Each scene shows the same named points in several views. A view is turned or mirrored, shifted and resized as a whole, has a little noise and may leave points out.
In the rows, 128 means zero.

Scene 1
View 1
Tilet: [172 122 149 127 130 111 137 104]
Ber: [149  84 148 133 119 139 167 117]
Zatu: [147 108 130  84 148 118 160 113]
punu: [179 126 148 136 135 108 117  76]
sepe: [140  89 159 128  97 138 200 172]
kon: [193 148 188 107  94  74 160 109]
toz: [161 106 149  98 123 109 167 107]
mepi: [198 182 167 151 107  77 120 143]
Vegi: [162 132 130 116 146 112 131 118]
Fiz: [185 124 190 122  90  93 168 114]
sazak: [175 121 185 126  86 103 180 135]
tagi: [172 127 161  99 113  97 166 122]
naler: [160 119 150 130 109 116 163 150]
kunop: [161 117 160 126 104 114 174 154]
vires: [164 124 133 138 139 119 130 117]
goki: [183 166 145 164 119  99 115 147]
View 2
kon: [155 163 124 139 125 138  99 122]
Vegi: [138 185 145 159 147 105  96 101]
tagi: [160 178 134 146 143 127  91 114]
kunop: [174 169 152 156 156 121  99 120]
sazak: [176 158 141 143 150 131  98 129]
Fiz: [162 154 130 137 141 133 102 129]
Zatu: [153 201 135 150 160 107  83  96]
sepe: [180 176 160 155 179 108  92 115]
Tilet: [140 174 136 145 148 109  96 109]
punu: [117 167 131 140 145 102 101 106]
naler: [164 170 155 156 155 118  99 117]
toz: [163 185 131 142 158 116  86 110]
vires: [135 176 148 155 153 101 100 104]
Ber: [164 174 146 143 176 104  93 113]
View 3
Vegi: [112 138 112 147  93 169 125 141]
goki: [119 147 119 113 126 129 158 148]
sazak: [152 167 113 114 117 156 115  70]
naler: [138 157 106 127 112 151 123  90]
tagi: [121 172 106 136 106 171 109 100]
Tilet: [114 141 100 152  99 160 126 113]
kunop: [151 152 124 115 104 165 113  94]
Fiz: [133 177  94 128 124 148 125  76]
punu: [ 98 133  82 174 101 143 142 125]
mepi: [113 177 112 108 144 132 162 140]
Ber: [146 117 111 147  82 165 107  88]
Zatu: [118 143 113 162  71 193  95 119]
kon: [113 198  88 129 133 156 125  92]
toz: [127 154 102 154  84 178 100  93]
View 4
goki: [162 150  95 158 160  79 134 129]
Ber: [168 160 121 142 145 154 147 134]
naler: [167 156 117 144 158 122 161 131]
vires: [149 165 119 161 163 100 126 123]
Fiz: [143 128 110 134 166 131 153 108]
sepe: [186 153 119 133 151 146 187 141]
mepi: [144 137  98 154 172  72 140 113]
tagi: [145 151 127 139 172 127 154 114]
punu: [141 158 114 155 156 121 106 118]
kon: [130 129 114 138 178 116 151  97]
Vegi: [154 176 127 157 165 117 130 124]
toz: [150 163 134 139 163 147 148 120]
kunop: [165 153 115 140 159 128 170 130]
sazak: [158 132 108 134 163 133 171 116]
View 5
Vegi: [180 131 127 142 147 130 104  65]
Tilet: [174 126 117 160 141 113 114  62]
sazak: [153 136 122 164  79  58 103  83]
vires: [180 130 110 148 146 126 106  77]
Ber: [187 150 108 155 123  80 126  82]
sepe: [175 168 140 137  83  59 107  93]
mepi: [132  90 130 160 114 139  64  67]
goki: [151 101 117 144 122 141  69  89]
Zatu: [193 155 140 144 152 107 133  50]
naler: [167 139 131 145 106  96  98  82]
toz: [179 144 131 158 132  89 128  51]
kon: [135 104 138 181 113 103 100  36]
Fiz: [144 114 121 181 106  83 108  53]
kunop: [163 142 137 145 100  87 100  78]

Which points are out of place in each view (at most two, in the order of its rows)? Write none if all are in place.
view 1 | none
view 2 | sepe
view 3 | naler
view 4 | vires
view 5 | sazak

Scene 2
View 1
Tikal: [ 99 120 161 142 148 112 131 133]
Dib: [ 96 108 136 114 141 111 156 126]
bute: [107 129 183 151 102 140 120 142]
Tinu: [ 98 133 119 125 126 115 123 160]
lumug: [ 97 116 167 144 124 116 132 154]
vatav: [106 152 130 135 105 137 107 157]
vufe: [102 130 138 122 132 125 133 127]
fubiv: [109 134 162 132 102 147 127 126]
zaf: [102 131 146 127 150 119 130 118]
Suvi: [104 134 159 138 139 123 118 132]
Lop: [107 144 114 104 141 128 132 107]
Bubeb: [ 96 110 138 111 128 117 159 124]
View 2
Bubeb: [121 117 121 137 105  81 112 136]
fubiv: [160 113 121 132 142 103 125 103]
Suvi: [141 118  89 135 122 109 143 112]
vufe: [126 108 102 129 114 102 120 120]
lumug: [162 106 102 147 105  96 150 123]
bute: [182 117 118 139 137 103 145 105]
Tinu: [129  72  93 136 100 110 127 116]
Dib: [114 114 109 139  94  81 114 140]
View 3
vatav: [166 125 170  77  96 111 142 144]
Dib: [127 155 172 108 125  96 110  94]
Tikal: [163 135 155 124 107  78  97 112]
bute: [204 137 152  90  74  76 136 119]
fubiv: [178 142 167  96  73  94 151 112]
vufe: [144 140 171 115  97 106 125 117]
Lop: [125 136 186 113  93 130 141 122]
zaf: [145 140 169 137  95  97 111 111]
Tinu: [141 122 173  93 117 116 116 146]
View 4
vatav: [ 50 122 141 134 185 169 140 113]
zaf: [139 114 184 123 153 154 132 134]
bute: [ 69 160 198  91 188 125 149  97]
Tikal: [134 133 198 121 152 152 132  94]
fubiv: [ 79 144 194  83 183 122 143 154]
Tinu: [ 85 116 149 154 148 187 126 104]
Lop: [ 93 106 151 139 146 174 125 166]
Bubeb: [107 147 202 127 108 170 114 145]
Suvi: [117 125 182 117 174 146 143 110]
lumug: [ 96 153 200 122 156 157 137  76]

Which points are out of place in each view (at most two, in the order of its rows)? Write none if all are in place.
view 1 | Lop
view 2 | none
view 3 | vatav
view 4 | fubiv
